Each row is a point on a tangle of strands that fork, close into loops and nearly touch. The rows are in no order.
In the rows, 128 means zero.
Points whose rows are less than 121 apart are linked; no others are.
mesaz: [155 124 108 133 101 169 125 218 142 118 147  69 134  99 133 212 211 142
 165 155 108  92 159 150  91 107 122  34 131 153 112 161 111 115 112 136
 159 183 172 107 119 133 162 155 103  79 154 111 117 179]
vap: [131 135 134 120 135 110  96  98 109  98 115 167 137 122 121  93 104 117
 105  93 170 161  98 139 149 161 122 168 143 140 145  93 149 132 125 115
 122 127 128 100 113 120  74 112 150 135 102 141 129  92]
Dipi: [171 152 128 143 133 130  39 119 112  56 164 186 155 134 122  55 146 118
  71  83 173 142  73 151 124 151 102 156 136 197 127  49 154 102  97 109
 146 125  95  94 128 153  87 124 141 146 122 137 168 126]
zur: [168 134 132 153 124 149  89 182 121  84 159 102 145 140 134  90 149 140
 101 152 154  80 165 163 152  85 110 103 124 146  52 136 178 112 128 120
 122 104 115 131 196 161 141 151  85 145 167 129 162 140]
zefu: [ 97 128 134 123 116 137 165  60 116 192 100 161  77 137 126 142  99 121
 147 128  94 141  90 110 160 153 156 181 143  96 187 103 112 150 164 150
 127 122 134 155  99 110 141 102 150 136 127 117  84  95]
vaf: [171 145 127 150  92 165  69 140 114  71 177 140 150 127 128 139 196 127
  94 117 121 112 123 141 112 122 137  73 142 199 115  91 137  85  94 113
 175 165 138  76 103 144 119 149 131 104 158 136 147 140]
Dinot: [138 141 122 127 124 108  54 126 118  44 119 152 187 113 137  87 138 109
  91  82 210 150 111 166 147 143  91 154 158 164 141  78 141 124  91 103
 136 138 153  61 129 124  69 127 135 134  85 150 165  97]
Dus: [150 117 106 144  97 151 109 216 152 116 141  72 173  89 140 180 208 152
 162 150 119 104 144 163  89 101 100  49 129 164 109 165 117 131 102 135
 142 162 206 113 151 120 155 153  81  84 145 110 128 165]
nuzev: [131  98  92 154 177 113 160 158 169 179 146  78 100 124 124 107 120 135
 150 186  94 146 134  88  90 109 107 142  74  79 113 145 130 137 152 132
  90  61  99 218 165 150 172 116 105 151 120  99 119 184]
Zafa: [147 106 116 153 161 141 128 124 125 165 161 155 108 124 102  93 126 124
 123 157  86 143  57 100  83 111 116 140  90 159 144  91 128 112 124 116
 124  90  67 208 110 155 153  98 116 146 155 119 124 177]
mez: [121 123 138 131  93 151 121 100 112 145 115 147  98 147 115 137 142 132
 130 150  87 114  99 143 152 147 137 147 143 135 159 101 115 138 150 132
 163 140 161 132 121 122 146 127 120 117 153 109 106 107]
Gopo: [135 113 118 122 172 112 146 122 126 125 163 144 134 180 123  69  93 113
  90 119 128 106 155  99 114 110 151 124  98 125  59 128 150 103 101 101
 102  91  23 148 148 154 141 141 121 160 137 160 154 157]
vipil: [115 112 137 113 152 107 178 148 152 147 137  97 152  90 146 219 129 134
 162 125 147 133 153 100  67 110 141  52 138 119 132 194 113 138 102 120
 123 151 131 123  95 114 134 135 149 112 102 140 112 149]
mepus: [148 111 104 134 157 124 127 192 150 114 172  87 166 116 122 117 140 143
 117 147 153 101 168 130 101  90 113  81 108 134  57 165 152 129 111 115
 106 113  99 143 166 154 144 152  89 141 138 129 154 172]
lonul: [126 108 113 131 158 118 179 180 177 175 122  73 108 108 125 192 140 144
 169 172 103 136 162  90  62 121 125  84 104  94 139 174 106 137 138 133
 102 118 133 173 117 132 177 129 133 118 118 108 108 186]
bul: [110 119 144 122 124 106 134 142 137 136 136 104 163  81 134 171 134 136
 167  95 159 180  85 129  79 132 103 134 130 142 165 170 125 149  93 133
 121 156 188 114 120 112  90 102 142 122 109 133 129 112]
Sopos: [165 122 119 141 165 144 144 158 122 115 171 119 132 172 122  64 115 121
  81 141 128  98 166 123 126  99 146 127  97 126  38 133 170  89 101 110
 106  80  29 151 171 167 153 141  97 165 141 141 166 162]
Kapin: [124 128 130 125 139 118 133 145 135 110 125 123 129 165 128  77 100 143
 111 149 138  87 172 147 179 106 129 143 115  84  68 137 152 134 144 131
 114 110 107 144 194 146 142 148  88 161 138 127 155 122]
bovi: [114 139 127 105 140 140 196 126 140 140 111 122 102 158 124 187 119 118
 119 131 111  84 181 102 137 117 176  74 136 104 113 162 100 101 130 132
 143 161  84 115  94 131 165 161 142 110 126 142 102 158]
gar: [ 98 110 130 136 137  87 138 148 134 129  98  95 137 119 141  90  94 160
 151 149 163 107 154 148 191 107  99 167 120  74 114 162 141 177 180 142
  92  90 173 151 207 124 135 133  85 145 114 102 145  94]
tud: [169 139 126 164 120 209 137 142 127 147 126 101  55 146 116 136 162 134
 118 200  66  94 175 132 147 113 152 110 106 116 108 136 118  90 160 145
 149 111 111 166 143 157 196 143  97 125 161 101  96 177]
viv: [175 131 126 149 135 153 130 176 130 100 164 100 140 157 126  81 129 134
  81 150 141  84 177 163 151  83 126 110 110 126  28 136 184 104 113 119
 121  86  70 143 197 165 156 156  71 163 150 131 168 158]
Bizim: [167 150 134 143  66 190 109 122 103  78 142 131 110 151 130 183 187 120
  88 144  88  80 154 140 146 125 161  67 155 174 112 109 124 100 112 126
 183 187 132  54 101 130 146 166 146  98 160 133 119 132]
mamub: [112 107 122 110 183  99 173 130 133 148 158 137 135 146 127 115  97 110
 121  94 130 137 163  72  78 110 148  80 118 101  92 176 126 115  93 112
  86  92  23 142  94 132 138 145 146 159 120 174 133 163]
bave: [169 151 124 154  67 193  93 143 109  79 164 125 127 131 129 176 211 125
  98 141  95  92 140 137 125 125 145  53 147 208 114 102 119  97 101 122
 187 172 137  64  97 137 142 163 138  89 174 130 135 137]
vika: [ 87 135 131 102 137  87 170  92 125 123  96 132 169 101 138 139  68 127
 162 101 198 157 152 122 160 130 139 185 123  57 130 153 148 163 135 138
 104 116 164 116 127  87  92 112 166 144  97 138 135  79]
dadin: [119 127 137 136 123 120 130 160 137 111 112 105 131 134 126  97 122 152
 128 149 144  77 177 158 183 103 124 130 126  88  80 151 139 142 146 125
 122 113 147 134 186 144 146 144  90 142 138 118 138 126]
fidom: [127 107 141 155  64 156 104 143 140 141 103  72 130 136 132 122 169 168
 150 164  96  95 136 182 160 132  69 127 125 132 162 123 100 155 151 151
 145 130 234 132 207 103 161 141  88  93 151  80 108 127]
fidar: [135 162 125  85 138 120 133  90 106  90  97 191 118 160 139 131  95  79
  95  80 145 140 157 122 152 156 176 120 155 143 110  97 137  90  95 133
 139 157  72  79  59 115  98 148 167 100  87 168 121 113]
Kod: [107 109 134 138 104 124 118 136 137 166 126  92 138  87 142 150 164 155
 168 132 121 162  74 149  96 135  80 136 123 164 188 152 112 163 124 161
 115 148 212 135 150 102 106 106 107 118 135 112 119 125]
nimef: [121 121 130 116 145  83 107 108 108 123 142 140 147 109 128  56  73 133
 131  97 191 159  84 120 150 141  96 222 119 122 142 106 183 154 150 123
  76  74 127 149 163 128  88  86 134 174 114 125 157  79]
naduv: [173 123 125 166 116 199 124 133 138 159 116  94  57 138 124 111 163 142
 137 198  59 101 154 148 155 119 120 146  93 105 129 122 118 120 169 151
 145  94 139 190 175 147 189 125  86 116 158  80 105 167]
tad: [131 123 138 146  95 143 114 137 132 107  90 108 128 155 132  88 128 154
 118 162 132  71 169 172 215 120 117 140 130  85  96 130 126 143 175 143
 137 102 170 123 196 139 154 149  93 129 158 102 126 115]
sosi: [151 131 133 155 106 175 109 129 130 157 121 110  85 141 122  91 140 146
 127 178  91  88 134 162 178 120 107 158 104  99 125 114 123 131 175 144
 142  94 148 178 192 143 173 135  89 126 162  89 110 139]
kab: [131 138 130 129  96 134 119 143 127 117 137 114 136 109 139 204 190 130
 146 123  99 124  95 139  94 133 120  69 147 170 143 129  96 114 110 132
 174 186 163  87  89 118 120 137 130  83 127 133 124 137]
Sif: [106 112 140 133 138  88 131 103 114 158 141 136 132 118 126  61  78 137
 148 118 161 153  76 120 159 128 107 215 117 115 156 104 173 169 169 127
  74  69 125 174 178 134 101  87 126 170 118 114 151  82]
Zizel: [104 120 146 111 134  91 124 138 120 103 107 113 170  98 137 148 115 138
 153 102 174 148 146 148 142 123 123 129 137 114 124 153 144 159 127 119
 112 137 182  99 135 114  91 125 129 131 113 127 137  93]
kavo: [122 115 133 140  89 113  94 171 137 108 131  96 167 111 144 168 185 156
 153 124 137 142 110 162  97 125  93  89 138 160 135 145 111 156 104 131
 140 158 218 100 145 112 101 136 100 100 123 125 141 119]
zever: [135 143 135 109 133 136 160 109 123 126 127 160 107 155 121 161 128 124
 112 122 106  99 152 107 137 125 175  96 133 131 116 128 114 106 128 124
 149 156  93 112  90 145 138 142 138 113 144 140 110 145]
Duz: [101 112 132  94 156  80 150 117 125 117 123 130 151 160 129  62  69 119
 108 127 166 109 191 115 175 116 142 160 124  85  59 138 166 138 142 118
  72 105  82 123 170 120 137 143 111 178 109 154 179  94]
dagik: [129 108 129 150  97 156 113 148 149 177 110  89 107 127 134 130 173 161
 159 175  84 118 115 170 134 128  84 134 118 129 162 131  91 149 144 150
 132 131 200 169 172 113 161 125  95 102 152  87 106 149]
Roril: [108 104 136 115 151 104 177 164 162 158 129  90 157  70 146 201 123 136
 189 121 154 148 151 103  70 113 125  90 122 112 144 201 116 153 116 131
 108 143 159 126 122 112 125 129 149 122  98 127 110 136]
Leb: [129 117 122 143 158 124 128 109 121 164 160 156 110 135 111  74 111 121
 126 146  97 135  64 112 111 121 136 170 102 141 143  92 135 138 147 114
 123  84  80 191 129 159 133 104 118 152 144 109 127 143]
remuz: [100 101 120 142 166 112 174 120 151 206 125 114  88 114 121 111  85 129
 162 162  98 155 130  72 110 116 133 170  99  86 152 144 114 157 167 135
  91  77  97 202 144 131 157  98 133 164 118 115 108 144]
divo: [104  98 135 106 136  97 164 169 164 153 142  70 195  52 145 190 114 136
 194 109 179 169 130 117  62 107  98 115 108 111 142 223 121 168 101 130
 101 143 177 135 140 102 108 106 158 126  98 125 129 127]
nafif: [160 146 120 106 153 126  74 107 108  82 151 206 133 151 112  32 104  94
  75  81 156 132 108 132 126 147 142 152 133 179 100  63 152  85  94 117
 135 126  28 101 101 157  88 120 142 143 109 162 162 125]
Nufa: [112 107 137 135  96 112 110 160 138 122  93  90 147 125 144 131 148 158
 154 147 138  97 154 172 176 115 100 118 134  92 120 151 117 164 155 137
 123 125 218 125 187 113 133 141  91 116 135  98 125 103]
Lilu: [135 116 121 141 104 125 101 206 152 110 139  70 185  86 149 186 204 158
 175 128 138 127 117 167  77 117  85  58 134 172 129 165 117 152 106 131
 134 172 223 102 143 107 118 141  86  96 133 121 138 142]
doso: [130 165 126 100 117 132 135  76 104  99  92 183 100 171 135 156 115  94
  87  90 104 127 127 133 159 166 181 127 158 136 133  82 117  94 127 134
 168 164  87  82  52 109 109 145 176  94 111 150 106  99]
sasi: [115 133 139 126 112 115 107 120 123 121 118 117 160  90 141 177 144 129
 143  90 151 179  94 138 106 139 109 127 150 143 162 136 122 138 106 118
 135 165 187  92 107 114  83 110 146 109 110 132 129 103]
modir: [138 155 119 123 143 122  88  94 113 113 129 184 123 115 120 102  96  80
  87  67 142 187  67 105 104 167 129 165 166 175 186  76 127  97  96 122
 144 142  99 105  56 128  79  93 183 123 101 148 132 112]
Zav: [176 151 119 136 123 139  64 141 122  64 179 168 155 124 119 104 172 124
  95 100 140 137 105 136  93 133 127  94 131 200 109  85 140  91  81 108
 152 151 101  91 104 163 101 136 139 111 141 134 156 144]
Zefa: [134 128 125 137 130 167 161 120 133 162 116 132  64 151 111 150 135 124
 125 158  77  97 138 107 138 126 161 117 117 115 138 130 100 110 150 134
 153 127  85 159 109 148 166 130 129 137 159 113  90 166]
sal: [106 120 130 123 152 103 153 100 121 159 122 155 101 143 120  96  73 128
 130 128 121 135 125  94 145 125 151 172 115  98 135 126 133 153 157 121
 104  99  89 158 132 135 136 117 126 160 126 129 117 125]
gope: [116 106 113 149 177 115 156 137 154 207 141  97  89 123 122 108  97 131
 162 181  88 161 111  87  84 111 122 163  82  94 156 127 116 144 158 134
  83  64 104 226 151 143 168  93 120 156 132 103 111 166]
Siv: [106 126 144  96 157  93 176 134 144 117 131 107 161  98 141 204 103 116
 138 108 155 133 169 102  94 110 155  73 129 110 115 197 123 132 102 124
 113 155 112  98  87 110 118 152 160 117  89 152 122 132]
lidu: [115 142 131 138 128 123 104  72  94 168 147 165 104 106 114 100 129 117
 110 102 109 181  26 125  95 167 108 189 140 164 200  75 128 121 120 127
 122 122 143 152  88 124 103  74 153 144 126 135 132 102]
sib: [170 126 107 155 150 186 138 158 132 140 164 121 104 137 108 114 145 123
 100 173  97 115 131 115 110 109 139 100 101 151  92 118 149  90 118 120
 136  98  61 165 127 165 159 128 100 137 169 117 129 193]
lam: [141 105 101 124 179 131 152 173 129 120 179 110 162 155 121 101 127 121
  93 113 149 105 187 106  80 100 133  67 110 106  42 166 134  84  73 103
  93  91  15 132 129 158 153 160 113 155 129 171 157 179]
Kulet: [144 165 120 113 108 137  97  66 105  95 113 184 111 151 124 150 132  92
  92  91 110 141  99 130 141 174 152 132 170 161 152  74 117  91 108 126
 171 166 111  83  46 107 113 139 180  89 114 143 112 100]
daza: [127 127 127 133  67 163 126 155 136 108 124  82 135 122 146 217 200 137
 146 135  84  93 125 149 116 130 122  55 149 163 147 131  94 128 112 133
 189 196 194  80 105 101 145 152 126  71 141 120 117 132]
der: [133 142 131 135  67 145  74 124 124  65 124 118 153 137 131 171 187 127
 116 121 118 107 119 151 131 138 115  98 151 185 135  94 114 114 106 114
 178 179 195  57 119 106 111 148 138  90 129 134 137 115]
Dem: [112 112 135 145 141 125 138 107 124 186 132 147  96 132 108  66 100 132
 144 153 103 136  68 116 146 121 118 202 110 121 165  96 132 158 172 133
 107  78 116 198 149 137 143  93 112 163 142 110 121 122]
rogek: [ 95 108 132 134  96 130 137  92 123 169  86 136 104 130 125 126 103 141
 155 131 119 129 109 141 178 136 124 177 138  89 164 128 115 173 169 146
 125 121 186 135 152 101 129 117 116 126 130 112 100  83]
bes: [115 125 138 105 153  90 128 133 123 113 121 125 149 117 126 124 102 137
 123 117 170 126 156 130 140 108 139 124 126 108 104 158 151 153 120 113
 101 125 137 105 140 124 106 132 131 144 100 134 146  99]
gazo: [128 145 133  91 154 107 145  84 112 109  98 176 125 136 147 127  65  73
 101  74 154 158 157 107 125 157 172 134 152 130 135 117 133  93 107 135
 128 145  61  96  52 117 101 128 181 114  88 170 120 105]
zul: [159 133 114 147 128 151 102 177 132 102 161 111 146 130 128 123 156 140
 112 148 143  90 158 151 125  95 120  87 112 147  63 146 156 117 119 119
 132 120 117 127 159 151 139 142  88 130 153 122 143 165]
vofut: [144 105  97 127 175 125 140 193 138 121 171  93 162 126 122 125 146 138
 105 144 149  97 182 117  79  95 130  65 112 114  40 178 141 108  92 106
  96  98  62 138 154 148 156 154  99 146 124 150 152 181]
dokep: [114 145 130 139 110 127  92  85 108 157 144 150 116 105 117 126 147 129
 130 104 116 194  17 124  82 164  87 166 147 176 207  93 128 136 109 137
 132 142 166 139 103 116  89  87 145 134 123 147 131 113]
Rofet: [115 140 123 119 134 163 200 118 158 152  93 112  78 180 118 169 119 123
 110 149  99  83 200  97 145 112 170  99 130  77  95 159  91 100 145 138
 133 143  60 137 120 135 191 160 128 140 130 129 104 172]
fito: [115 131 133 116 150 108 152  83 117 151 118 171 104 137 113 117  87 106
 124 110 114 148 111 102 132 137 159 160 133 119 146 126 130 132 143 125
 124 118  92 134  90 136 120 116 146 135 120 133 111 121]
Gefel: [109 111 148 126 103 106 102 167 137 106 110  76 183  88 152 169 163 152
 164 114 169 145 125 180 124 111  86 110 140 135 137 165 121 170 117 129
 120 151 246  92 157  99  91 126 101 109 117 127 146  91]
soro: [138 108 118 143 171 139 150 140 147 193 145 124  96 129 107 109 118 124
 148 183  73 147  80  88  82 114 121 141  88 127 154 110 116 126 139 130
 107  81  84 222 120 152 172  94 116 144 148 106 115 182]
Lav: [151 159 136 111  86 172 120 113 107  72 114 146 114 174 131 176 165 110
  83 132 107  74 164 146 169 133 169  75 149 147  94 116 115  92 117 124
 177 181 122  54  96 118 135 170 152  94 146 145 117 120]
rad: [128 115 100 146 173 128 163 158 165 170 138  90 107 131 118 122 121 141
 141 178 111 120 165  94  94 108 124 119  90  84  98 163 123 133 141 125
 101  82  85 187 156 147 179 127 109 150 123 107 121 184]
lovu: [165 155 118 131 145 138  51 115 107  61 158 197 145 136 121  45 127 105
  72  79 159 136  91 129 119 151 124 145 136 199 117  61 159  81  89 114
 145 126  57  98 107 157  82 131 145 142 125 151 169 131]
Meka: [125 142 127 119 142 115 103  85 102 141 151 175 117 104 111  92  94 101
 116  79 138 196  51 102  89 169 121 181 142 160 188  92 136 115 116 127
 132 129 106 130  71 134  91  74 178 140 112 135 137 112]
sas: [138 131 135 132 100 145 117 137 124 110 149 139 132 124 130 176 167 130
 135 117 102 115 107 124 104 135 141  85 138 165 143 117 105 114 109 122
 168 166 146  99  91 139 121 140 137  95 143 132 121 144]
nekuz: [117 123 137 145 122 124 110 137 127 175 146 109 135  89 133 139 161 155
 167 132 126 180  44 138  78 137  81 146 122 172 185 133 116 158 115 157
 117 138 187 158 140 113  96  90 115 126 135 126 123 130]
pekiz: [133 135 131 121 126 125  95  93 104 109 138 187 118 161 119  72 119 132
  99 120 126 121 107 130 156 140 137 169 123 144 123  72 149 121 135 115
 130 112  97 124 118 149 116 128 129 145 144 135 133 107]
zud: [ 92 120 132 127 101 129 163  91 118 190  90 141  84 139 122 143 104 134
 157 146  98 136 108 120 176 142 148 172 147  77 176 123 107 156 174 151
 123 121 160 149 129 104 137 122 130 130 132 111  85  97]
fir: [154 174 137  96 125 133 128 126 117  57 128 159 133 146 141 174 149  93
  94  93 134 117 152 127 118 136 169  57 153 162 100 112 114  67  84 128
 166 192  77  63  51 124 106 161 166  79 113 162 134 131]
niden: [123 134 133 142  44 159 100 130 129  91 115  95 145 138 135 183 186 138
 127 141 112  86 129 157 147 130 115  84 145 163 135 114 106 132 123 136
 182 175 221  71 135 101 130 155 119  73 154 111 120 110]
kisam: [130 136 137 133 107 117  86 128 121  84 134 128 168 112 137 164 180 125
 124  99 147 157 112 147 113 143 115  97 151 168 139 114 118 117 107 106
 155 178 188  72 100 114  83 139 137  96 105 139 140 111]
nade: [108 125 132  97 150  93 138 114 118 107 118 145 150 130 127  83  78 123
 115 109 175 120 165 126 162 116 144 156 127 103  88 133 159 144 129 116
  88 112 104 115 151 118 107 133 122 162 110 149 155  96]
mok: [115 113 136 154  71 133 108 157 133 129  90  69 140 134 142 128 166 167
 152 165 115  77 155 195 181 113  70 126 138 104 137 145  98 158 157 146
 136 124 252 117 208 107 157 141  81 103 145  81 117 113]
Vina: [117 151 125 108 134 111 143  68 108 136 101 179 108 135 134 141  82  97
 124  95 133 162 110 114 147 169 159 173 150 109 162 106 127 132 144 126
 133 132 116 112  79 108  99 110 174 126 101 137  99  82]
gutig: [163 136 115 163 132 195 138 150 119 145 134 115  68 144 112 133 155 124
 100 184  86 105 166 124 132  99 154 102 104 131  90 127 135  89 139 139
 146 104  83 158 141 159 171 137  90 134 170 110 116 184]
razen: [138 151 127 121 104 136  89  85 114  88 125 176 130 143 128 138 149 110
 106 104 111 135 103 138 139 161 135 134 159 155 147  79 121 110 116 109
 167 158 132  81  83 119 106 132 155 107 128 134 115 109]
ferar: [147 146 128 103 144 117 101  89 111  96 128 196 123 162 117  62  92 112
  85 101 141 130 120 121 144 150 155 163 132 147 104  78 149 101 124 112
 122 120  63 107  97 135  98 125 148 146 120 151 142 114]
kadu: [120 132 130 147 120 122  91 114 120 159 153 130 133 101 119 127 163 144
 137 115 117 184  33 138  69 157  83 148 132 188 184 107 123 139 113 140
 123 144 173 149 122 121  86  94 120 131 127 135 146 128]
tumar: [107 107 135 144 134 114 130 108 128 183 131 140  99 135 121  57  90 143
 147 154 122 136  83 128 167 132 104 209 113 103 161 112 141 168 190 139
  92  73 131 194 181 135 128  96  95 161 132 105 131  96]
zuroz: [108 115 131 117 151 103 156 123 141 124 128 132 128 185 126  51  77 131
 104 132 145  95 194 118 176 116 145 157 119  76  57 133 147 126 156 123
  85 100  60 140 184 139 150 143  98 181 118 145 165 119]
depit: [111 105 138 143 112 101 120 176 143 130 106  83 152 118 149  95 125 167
 157 145 149 110 143 173 170 108  75 145 127  97 123 154 135 168 160 138
  94  96 199 148 217 125 133 126  80 130 131  89 145 109]
mosob: [132 142 119 118 115 119  71  93 109  66 103 173 155 123 137 103 124 106
 101  87 184 155 107 159 151 167 120 168 162 145 148  76 136 118 109 114
 142 139 153  71 105 101  77 122 151 123  95 143 138  93]
toku: [110 111 137 139 106 138 129 163 146 191  91  85 101 114 135 156 163 160
 184 162  85 135 121 150 129 133  93 125 124 116 165 152  89 159 149 164
 114 145 218 167 173  99 153 124 103 106 130  89  99 136]
Vebis: [161 145 128 142 115 122  31 128 120  44 141 163 176 130 124  77 157 127
  88  92 189 140  87 162 131 151  88 142 152 187 143  51 148 112 101 103
 150 125 145  85 142 137  81 125 130 140 103 147 168 111]
dokem: [125 136 127 123  90 143 100 101 115 113 117 148 122 152 123 139 154 131
 116 131 105 114 116 151 157 144 137 128 150 137 137  94 118 133 139 117
 156 152 157 100 119 120 131 134 133 110 140 122 115 103]
duv: [101 115 122 134 162 112 169 113 145 182 117 132  93 133 125 100  79 127
 143 159 115 132 139  87 128 115 149 161 104  85 136 151 117 156 170 125
 109  96  81 179 147 140 154 115 118 162 123 117 116 141]
zes: [145 131 135 151 120 145  91  96 108 126 154 170 118 153 116  66 129 131
  98 142 105 109  90 135 154 139 128 162 117 159 130  79 147 120 144 112
 145 107 100 155 144 154 131 117 124 143 175 113 131 121]
Bezu: [117 119 127 136 145 134 166 164 169 188 105  81  82 119 126 170 138 145
 176 180  84 134 166 100  87 118 121 120 100  83 137 162  98 142 166 152
 112 124 158 188 136 135 174 127 116 120 125  96 102 174]
mideb: [106 119 134  97 179  82 170 110 132 143 138 126 143 111 137 120  72 102
 125  85 148 157 154  65  81 123 147 107 122 103 115 179 126 132  96 121
  89  96  38 127  92 127 114 127 177 159 102 171 130 129]
lazem: [ 91 141 135  84 140  78 161 102 118  98  86 134 185 105 145 141  69 120
 150 107 209 148 184 128 170 125 141 166 133  68 113 156 154 153 115 133
 108 126 141  95 120  77  95 130 164 143  89 151 154  71]
Sidos: [122 135 126 133 111 169 142 106 127 163 114 157  77 155 110 133 136 124
 130 156  69 101 103 120 152 135 145 139 130 126 162 106 105 123 153 139
 163 129 112 161 114 141 163 128 126 127 166 114  94 144]
zipat: [135 149 134 118 122 136 140 120 125 110 139 157 115 141 123 180 147 118
 116 120  96 109 112 112 116 139 159  89 146 157 136 124 111 104 121 118
 163 169 106 107  69 131 136 142 150  98 137 133 108 140]
tulun: [123  99 105 133 167 109 159 181 167 163 139  85 135 104 131 158 127 142
 158 163 128 129 161 108  71 106 119  91  99  99 113 179 124 143 125 119
  95 103 113 171 144 135 156 138 120 137 111 122 120 173]
gogo: [ 91 109 133 132 117 101 154 131 131 141  84 106 137 118 133 118  90 153
 167 142 163 127 169 144 198 121 124 160 131  58 121 162 129 183 181 144
  98 108 194 135 182 106 124 126 112 142 119 113 129  79]
namil: [159 154 125 124 136 114  85 141 129  68 160 165 155 120 111 120 142 112
 106  82 147 146 116 123  90 138 134  93 141 185 117 105 138  93  81 112
 144 160 103  82  87 144  95 144 155 111 118 150 149 138]
gugad: [129 129 132 122 141  93  97 100 112 103 126 153 139 119 125  80  98 128
 123 101 178 149 101 130 149 143 112 186 130 127 142 101 164 151 137 116
  95 110 133 117 145 130  86 104 132 154 111 129 150  84]
vama: [136 163 121  98 157 115 120  85 110 115 108 181 127 109 127 116  72  72
 104  66 162 181 110 105 108 173 149 160 160 145 164 105 143  98 106 127
 138 146  82  98  48 119  77 107 195 124  93 152 126 101]
kesag: [104 122 142 110 125 104 159 148 155 164 135  74 186  49 142 193 129 145
 188  96 171 185  79 124  53 128  82 134 116 136 172 197 121 152  91 140
 120 165 194 124 126 100  93  90 155 119 104 128 133 118]
nal: [104 141 136 115 117 125 178  56 116 165  93 157  94 129 129 177  93 104
 142  93 105 154  92 113 151 156 156 170 151  96 183 119 118 132 157 145
 138 138 138 123  71  97 121 105 168 119 114 130  89  85]
povo: [162 136 130 159 130 183  99 104  98 139 164 171  91 156 105  75 137 123
  82 160  76 118  80 127 138 128 144 141 110 171 133  69 139  99 139 120
 158  93  73 176 117 160 142 113 121 154 189 118 122 149]
bado: [120 108 130 134 130 126 154 174 161 196 107  64  95 110 137 167 150 157
 185 182  80 141 143 134  93 123 107 122  90 103 160 164 103 140 151 149
 107 135 189 191 152 121 170 122 109 106 125  88  99 163]
folot: [ 88 113 128 130 114 114 171  95 123 161  79 128 119 130 130 111  71 143
 171 138 154 135 144 129 201 134 133 194 133  47 151 140 131 177 181 156
 108 110 179 136 156  90 122 112 123 143 117 116 115  70]
korif: [110 128 140 108 150  99 169  90 119 151 128 144 124 109 128 139  79 104
 138  95 130 162 121  85 103 135 153 143 128 117 156 145 137 141 121 122
 117 115  97 133  83 130 114 107 160 141 108 150 117 116]
lovib: [109 118 146 113 111 101 115 144 121 107 102  88 174  88 150 145 135 146
 160 109 178 145 129 162 146 121  99 141 136 114 136 159 135 174 123 126
 110 133 226 106 154 105  91 113 117 126 114 129 139  76]
femu: [130 140 124 135 148 173 187 119 143 158 107 119  64 169 116 151 121 119
 121 161  77  97 175  97 143 118 171 119 111  98 120 140 103 102 152 144
 143 129  68 148 126 147 191 138 127 140 143 122 100 179]
tos: [124 109 113 108 182 105 161 144 125 123 168 131 142 157 122  92 112 111
 104 102 139 127 174  88  80 112 151  83 117 108  62 160 130  98  86 103
  94  93  11 133 114 147 136 154 136 161 132 173 149 163]
vif: [137 117 139 161  85 160 104 118 122 132 103 113 110 157 125  77 127 159
 111 173 104  79 133 176 214 128  99 164 123  91 127 104 126 137 187 141
 147  90 177 155 206 136 164 134  85 127 165  83 122 108]
gutat: [150 159 126 101 139 121 100 135 126  51 146 166 152 122 132 153 149  96
  87  89 145 139 144 121  97 139 152  70 154 174  99 115 126  77  73 125
 158 182  87  63  65 140  99 151 160  82 102 165 141 136]
pivop: [ 77 125 132 111 130  92 199  88 133 145  91 128 151 116 134 118  53 131
 167 124 179 147 167 102 187 123 143 197 124  36 140 161 140 171 169 149
  98 110 147 135 147  85 115 117 152 156 112 132 125  70]
lov: [139 171 134  86 102 151 136 119 100  71 111 153 125 169 141 181 137  97
  98 101 119  91 184 137 164 131 176  69 157 135  94 108 113  76 103 126
 160 195  98  54  68 114 131 173 159  90 121 173 129 121]
fip: [135 123 121 127 100 159 145 180 146 130 121  83 115 110 136 213 187 133
 164 159  94  93 141 133 107 124 120  54 137 145 138 157  90 128 129 135
 159 186 171 110 113 116 160 153 120  82 145 104 110 165]
sadon: [105 121 135 105 165  91 171  96 132 151 138 129 145 100 138 139  72 109
 138  83 145 166 132  70  77 130 140 133 117 100 154 181 130 138 112 121
 101 109  77 140  92 130 117 104 182 147 103 160 125 127]

How many points has the smallest loop of links through each point below? Write none if it is on no loop.
Leb: none
Lav: 9
lam: 9
tad: none

A piece is all that can be reached along the links. How many separate loops has the piece of each point below (a circle has one, a figure eight two, a Y none), and how many tips (points with one link)?
korif: loops 2, tips 2
razen: loops 0, tips 3
fir: loops 1, tips 0

Name the points in between on the shortest way along the links from the first point to the second, in order.
Kod, doso: nekuz kadu dokep lidu Meka modir vama gazo fidar
ferar, Zafa: nafif lovu Dipi Vebis Dinot mosob vap gugad nimef Sif tumar Dem Leb
Leb, rad: Zafa soro gope nuzev
depit, lonul: Nufa mok fidom dagik toku bado Bezu
